Each row is a point on a landscape with many valleys, with its height.
A ball rolls from a point to the lowest of its 2 nearest points, and stops where none of them is lower. Distance is the straight distance between rows; heights are no part of it.
(333) height 3.54: [ -5 -25  -2  -6 -11   8  -1 -17   3  -2   6  15  -3 -20 -11 -34   9 -11
  -4  -1   4  -7  18  -1  16 -12  -8  19]
(255) height 7.84: [-10  12 -11  15  30 -10  18   0 -22  27   2  -8  -2  -5  -2  26   3   6
  11  -8   6  20  -7  16   2  -9  -5   2]
(824) height 5.12: [-10   3  14 -22   6  -4  11   3  -8  -6  -4  -1   3 -26  -3  12  -4  -5
  17 -19  10   7  16  -3  -2  -9  10 -11]
(831) height 2.08: [  1 -22   9  -5   9  21 -27 -12  -9 -16  19  16  -9  -6   0 -46  -5  -8
 -16 -20  -7  -7   2   3  28  10  -2  17]
(4) height 2.69: [ -7  -3   7  -6 -21 -14   1  10  26  -6 -18  -5   4   2   1   3   1   5
   3  17  11 -11   1  -3   9  -1  10  -9]
(83) height 4.01: [ -4  -6   8 -13   6  -2   5 -12  19 -16   5  21   5  -6   4 -24  -8  11
  -8   5  12 -16  16 -20  -1  -3   4 -12]
(899) height 5.88: [  6   0  -7  10  -3  17 -12  13   1  -8  15  -9  -1  17 -15 -13   6 -16
 -25   3 -17  -4  -6  -7  10   1 -20  13]
(19) height 3.66: [  4   2  -4   5  -6  -8  -1  -6  21   7  -4   0   1  18   9 -17  10  -2
   8  32   4 -12   1 -12 -20   6   8   6]
(368) height 1.96: [ -7 -16  11 -21 -11  -8   3  -9  15  -3 -14   0  -6 -19   2  -3  21  -1
  11  11  -2 -21   0 -10 -12  -8  -2   2]
(280) height 2.81: [ -1  -1  -3  26 -12  23 -24  -3  -9   8   7   1 -11  -6  -9  -7   3  -4
 -10   1 -15  -3   6  10  12 -12 -10  19]
(205) height 6.38: [ 10  14   1  30 -20   7  -7  19   9   5  11  -5   1  28 -12  -3  13   5
 -13  15 -20  -7   1  24  -3  -5   1   2]
(546) height 5.87: [  4   7 -20  23   0  -2   9  -5  -8 -12   6  22  -3   0  -8 -23  -9   1
  -5 -10   1  10  13   3  12  -4 -12  -4]
(28) height 3.50: [  1   5   4  11 -10   3  -9   9  17 -13   6   3   6  18  -8 -22  -1  10
 -20   4   0 -13   8  -3  19  -5  -2   0]
(297) height 3.63: [ -5  17  -1   2   0 -12  -7  19   4  29 -17 -21  -9   7   3  32  -3   1
  29  10   1  10 -16  17  -4  17  13 -14]
(709) height 2.62: [ -1 -15   7  -5   9  23 -22  -8 -14 -14  16   5 -14  -3  -6 -19  -8   2
 -13 -28  -6 -12  -2   3  31   1  -2  21]
(407) height 1.56: [ -7   1   7  -6  -3   0  -6  20  13   9 -11 -19   3  19   6  36   1   3
  -1  15   3   6  -9   3   1   1  12  -6]
(543) height 5.71: [ 12   5 -17  20 -13   2 -11 -14 -10  -7   7  20   2  -9   2 -23   3 -13
  -8  17 -16   0   5   4  -7  -1  -8   9]
(264) height 6.03: [ 15  -9  -5  -9  -2  10 -11  -9 -13 -19  11  10   2 -15  -2 -12  -6  -7
 -20  -9 -13  -7  -7 -10  -1   6 -18  -2]
(221) height 7.28: [-15   8  -9   5  28 -15  25   1 -16   9   5   4   6 -11   3  28  -6   4
  11  -9  16  26   0   8  14  -7   6  -4]
(417) height 6.05: [ -3   4  -1 -12  24  -4  10  -3 -10   5   3 -18  24  -9   8  34 -13  -1
 -14 -10  17  12 -22   3 -10   3   1 -16]
(612) height 6.83: [  4  -5  -4 -12  -7  -7  14   4   3  11 -19  -5  -5  -7   0  14  -2   4
  11   9  -1  -6 -15   2 -19   7  -1  -9]
(813) height 3.05: [ -5  10   7   1  -5  -9  -6   5   9  17 -16  -7  -7  -3  15  20  -3   5
  30  20   4   5  -2  -3 -17  15  20 -13]
(303) height 3.42: [ 16   0  -9   0 -16 -12   1 -14   5   0  -6  18   3 -15   9  -7   4  -6
  22  12  10  -4  23   3 -23   9  15 -19]
(496) height 1.58: [  5   8  -9   1  -2   5   5 -14  -3   1  -2   3  -2   0   2  -8  -6  -5
   9   6   3  -6   6  -9 -32  -5   5   4]
(165) height 3.11: [ -6  14  -5  -3   0  10 -12   0 -11  15  -4 -24  -9   5 -10  28   2  -5
   4  -2  -5  -3  -7   3  -7 -15  -3   8]
(504) height 5.33: [  1   0 -18  31 -14  -5  -8  -1 -10  11  -5  10 -13   1  -4  -6  14  -8
   7  12 -10  13   6  22  13  -9  -6  17]
(49) height 7.93: [ -7   5  -9  12  18 -11  19  -4 -16  -8   8  19   3   4   2   8  -7  11
  -3 -14   5  23   8   6  22 -11  -3   2]
(158) height 5.00: [ -9  -7  14 -13  10  10  -8  -8 -10 -13   9   3  -4  -6  -1  10 -15  15
  -2 -30   9   2   6  -3  34  -8   9   8]
(10) height 2.52: [  6  -8   7  14 -19  17 -23 -17   8   6   2   1   3  -7   7 -20   8   3
 -11   6  -1 -15   9  -3 -13  -4  -2   4]
(458) height 3.32: [  6 -17  18 -21  -4   8  -7 -12   1 -18   3  14   4 -21   1 -37   4   3
  -7 -24  -2 -17  12   5  -2  -5   0   0]
(126) height 3.08: [  0 -14   2   7  -7  18 -19  -5 -11  -4  12   7  -8 -10 -10  -6   0  -2
 -16  -8 -14  -1   2   7  31 -10 -12  21]
(288) height 4.12: [ -4  -7  21 -27  -2   6  -1  -9  -2 -14  -7   4   4 -20   0  -9  -1   1
   5 -28   3  -7  13   4  -8 -15   7   0]
(149) height 2.48: [  4 -10  14   5 -22  12 -15  -3  24   0  -1 -10   8   9   3 -17   9   8
 -17   6   1 -21   1 -10 -10   4   0  -8]
(532) height 4.48: [  8  -3  -5 -10  -9  -6  -2 -12 -12   5 -10  11  -2 -18   2   2   6 -11
  20  -5   7   9  24  10 -16  -9   9  -5]
(822) height 6.18: [-12   5   4 -19  24  -6  15  -4 -18  -6  10   3  11 -20   1  23  -8  -6
  13 -21  14  17  13  -2  10 -12  12  -2]
(835) height 3.39: [ -7 -13  15 -22  13   9   7  -7   9 -19   2  12   1 -13   6   3 -10   8
  -2 -10  10 -10   7 -23  -2   1   3 -12]
(89) height 6.56: [ 13  -6  -4 -19   0 -11  14  -2  -6  -7  -4   9   3 -14   4   4   3  -5
   1   8  -6  -4  -6 -11 -16  10  -9 -12]
(94) height 5.02: [  4   2 -18  18  15 -26  15  11  -1   6  -1  11  -2  20  11   5  10  -1
  11  13   5  28  -5   2   6  18  -5  -6]
(495) height 3.40: [  0  12   0  10   3 -16  -6   2  17  12  -8   0  -8  10  16   1   4   4
  34  30   6  -4  -1  -7 -14  16  19   2]
(98) height 3.75: [ -7  18  -4   8  15  13   0  14  -8  11   9 -27   3  17 -14  28  -3   0
  -9 -13   3   3  -9   9  -1 -12  -2   5]
(832) height 6.31: [ 14 -15  -1 -24  -5  -1   3 -13   1 -22   3  14   6 -16   4  -7   5  -8
 -10  -2  -9 -12  -1 -16 -14   8 -10 -14]
(883) height 4.32: [  2   7  -7   3   2 -20  -1  19   6  25 -21  -9 -15  12   0  16   5   0
  38  10   3  13 -12  25   3  14  10   5]
(681) height 4.58: [-10   7   0  -5  26  11   2  -4 -16  13   8 -23   7   1  -7  32 -11   6
 -12 -23   9   6 -15  12   9 -16  -3   3]
(473) height 1.51: [ 18  17  -9   5 -22 -13  -2 -16  -5  13  -5  -4  -5  -1   9   0   3  -8
  27  14 -17  -6 -11   8 -33  27  13  -5]
(324) height 2.85: [ -5 -22   7 -16 -10  -6   4 -14  10  -3   0   9  -1 -22  -3 -22  22  -7
   6   6   3 -15  16  -9   3 -12  -3  11]
(699) height 0.39: [ -1   2   2   3   6   4   7  -2  -1   1  -3   3   1   6   3  -2  -7   8
   0   2   6   4   8  -7 -11  -6   1   4]
(482) height 4.47: [  3   3  -3   0  10 -22  23  19  -1   6 -10  -1  12   5   8   8  -2   2
   4   7   6  24  -8   4  -3  16   1 -16]
(345) height 0.78: [ -3  -8   4 -14  11  -1  21   4 -12  -3   5   1   0  -9 -13  -2  -7   7
  -7 -18  -2   1  -4  -2  18  -7 -13  10]
(683) height 3.80: [ -2   0  13 -11  13   4   0   6  12 -16  10   4   1  12  -6 -29  -7   8
 -19 -10  -2  -9   2 -17  17   5  -9  -2]
(309) height 2.18: [  0  -9  12  -5 -17   5  -5  10  23  -2 -11 -13   8  19   2   9   0   6
 -14   7   4  -8  -5  -1  -4   0   5  -7]
(647) height 2.40: [-12   7  12  -5   6  -4   7   8   8  -1  -8  -2   5 -10  14  13  -9  -3
  16   9  12   9   5 -18 -21   9  19 -16]
(520) height 3.82: [  1  10   6   4 -12  -1   9   0  20   9  -9  -8   0  13   6  -4  -3   7
   7  25  -5 -20 -11  -6 -31   7  13  -1]
(314) height 2.74: [-17  -8  18 -24  -4  -2   1   3  17  -1 -17 -11  -7  -7   5  21  10   6
   6  12  -4 -17 -10 -10  -7 -12   4   2]
(266) height 5.01: [ -1  12 -12  24  -2 -20   0  14  -7  13 -10   1 -13  11   1  13  15   2
  20   6  -6  17   1  20  13   0   2   6]
(717) height 6.10: [ 10  16 -26  22  15  -9  10   2 -14   9   8 -10   3   7   1  21   0  -6
   2   7   0  11 -19  -9  -9  18  -9  -9]
(582) height 2.49: [ -5  -6   9 -18  -5 -12  -5   8   0  11 -17 -11   4   4  10  25   8   2
   5   6   3  16  -1   6   6  -3   6   0]
(186) height 4.16: [ -9   9   4 -12  30   1  12   8   2 -18  13   5   5  21  -3 -18 -21   8
 -20 -14   3   4  -6 -11  15   1  -4  -2]
(547) height 4.46: [-10 -13  17 -25   5  15 -12  -8   7 -24   0   1  -3   3   2  -2 -12  11
 -10 -23   7 -17  -3  -5  20 -10   6  10]
(485) height 6.34: [ 10  17 -10  37 -12   7   1  18  -2   6   8  -8   2  31  -9   6   4   0
 -13  -4 -14   8  -4  23  -3   0  -4  -3]
(877) height 6.41: [  2  12   4  22  -3   2   5  22  20   9   6  -5  -3  33  -6   0   8  11
  -2  28  -9 -10   1   4  -5   0   6   3]
(97) height 6.19: [  1   7 -14  30  -4   0  10   9  -3   2  -1   5  -1  20  -5 -11  -1   2
  -7 -10   0  19   5  18   5  -7  -8   2]
(650) height 3.15: [ -1 -26  -7 -11  -3  12  13 -11  -9  -2   7  13  -8 -18 -16 -18  -7  -6
  -8 -17  -1  -4   3   1  16  -6 -16  14]
(389) height 5.32: [ -3  12 -17  23   8 -14   9  15   5  -3   4   3  -1  27   2   6   4  -2
   0  12   4  18   1 -11  13   8  -5  -7]
(436) height 0.76: [ 19  13   2   4 -13 -15   2  -8  -7   5  -1   1   7   1  14  -3   8  -5
  13  14 -16   7  -1  -4 -31  21   7  -9]
(135) height 3.67: [  2   3  -2 -10   6 -19  10  12 -11  14 -12 -16  14   0   6  25   4  -4
   5  -2   5  24 -13  15  -3   7   0 -10]
(787) height 5.89: [ 12  11 -15  12 -10  -4   0   5  -1   0   3 -10   0  13  -2  10   1  -6
  -3  15  -9  -3 -14 -12  -7  15  -6  -5]
(80) height 1.48: [ -8   9   6   6  13   8   3   4  -2   4   0 -11   8   8  10  15 -12   5
   0  -3  11  14   2 -13 -15   2   7  -7]
(139) height 5.83: [ 10  -9   1   6 -12  11 -21 -10  -7 -14  11  16   3 -20  -1 -32   4 -14
 -20   2 -16  -5   2  -2  10   3 -17   6]
(166) height 3.21: [  1   1   0 -13  30   8  15   7 -10  -7  12  -9   9  10  -7  -3 -14   3
 -22 -23   3   1 -17  -4   5   1 -13   5]
(212) height 4.87: [  1  -7   4 -13  -8   5  -5 -13 -12   0  -6   5   0 -16  -3  -8   3  -8
   6 -17   2   5  19  10  -4 -19   0  11]
(379) height 2.30: [  5   4  -2  11 -19  12 -18 -19  -5  13  -2  -4  -6 -11   4 -10  10  -7
   7  12 -12 -12   5  -3 -27  -3   0  11]
(265) height 5.54: [  2  -4 -22  28 -10   0  -2  -8  -9   1   2  24  -6  -7  -6 -25   3 -13
  -2   8  -5   9  12  14   7  -8 -10  12]
(270) height 2.57: [  1   4  -8  20 -14  14 -17  -4  -3  17  -3  -8 -15   3  -5   8   6  -1
   7  12  -6  -6   4   0  -6  -6  -2  11]
(805) height 5.59: [  6   0 -12  11  10  -2   8  18  -5   0  11 -10   6  17 -10   7   5  -6
 -17  -3   0  16  -8  -9  18   9 -19  -3]
(445) height 5.77: [  8   2  -3   7  -5   5  -5  18  -4   0   5 -12   0  12 -11  16   6   1
 -17   4 -14  -3 -11  -1  12   2 -13   3]
(499) height 2.47: [ 13   8 -10 -10 -22 -14   2 -13   7   2 -12   4  -4 -14   6   5   0 -11
  34  13  -1 -12  -2   2 -32  20  17 -17]
(747) height 4.02: [-18 -18  20 -30   5   3  10  -7  14 -22   1   9  -3 -11   0  -1  -7  12
  -5  -9   5 -18   0 -17  19 -12   4   4]
(697) height 3.14: [ -3  -3  -1   8 -16 -12  -2   3  19  -5  -6   4   2   2  -2 -13   4   5
   1  16  15  -6  15  -7  18  -3   6  -4]
(789) height 5.41: [-11  10   1 -15  15  -2   3   6  -7  20  -5 -32  11  -4  -4  44  -6  -1
  -8  -6   5   4 -28  12  -1  -8  -3 -11]
(641) height 2.60: [  1 -23  16 -17   3  16 -21  -9   3 -18   8  10  -6  -7  -1 -55  -2  -1
 -14 -30  -2 -21  -1   9  16   7   1   8]
(392) height 2.54: [-12   3  17 -11  22  15   2   2   3 -15   4   0   7  -3   9   7 -26  10
  -8 -17  14   1  -3 -18  -7   3   9 -13]

For each start below, name the point where the ball stops.
(824): (831)
(532): (436)
(683): (309)
(264): (699)
(212): (831)
(717): (407)
(485): (699)
(266): (699)
(681): (379)
(877): (699)
(787): (407)

Call two points neighbours if one is among the 2 nearest of the other. Go from one point of each pair to the other, from neighbour to neighbour, staying as low as possible. Name the highest point that can't be avoided.
(379) and (831): (126)
(436) and (368): (212)
(699) and (309): (10)
(345) and (368): (333)

Two balls start at each pair of points below. Name the first point that both come to, or write none.
(832) and (547): (80)
(49) and (822): none
(19) and (83): (80)
(789) and (89): none
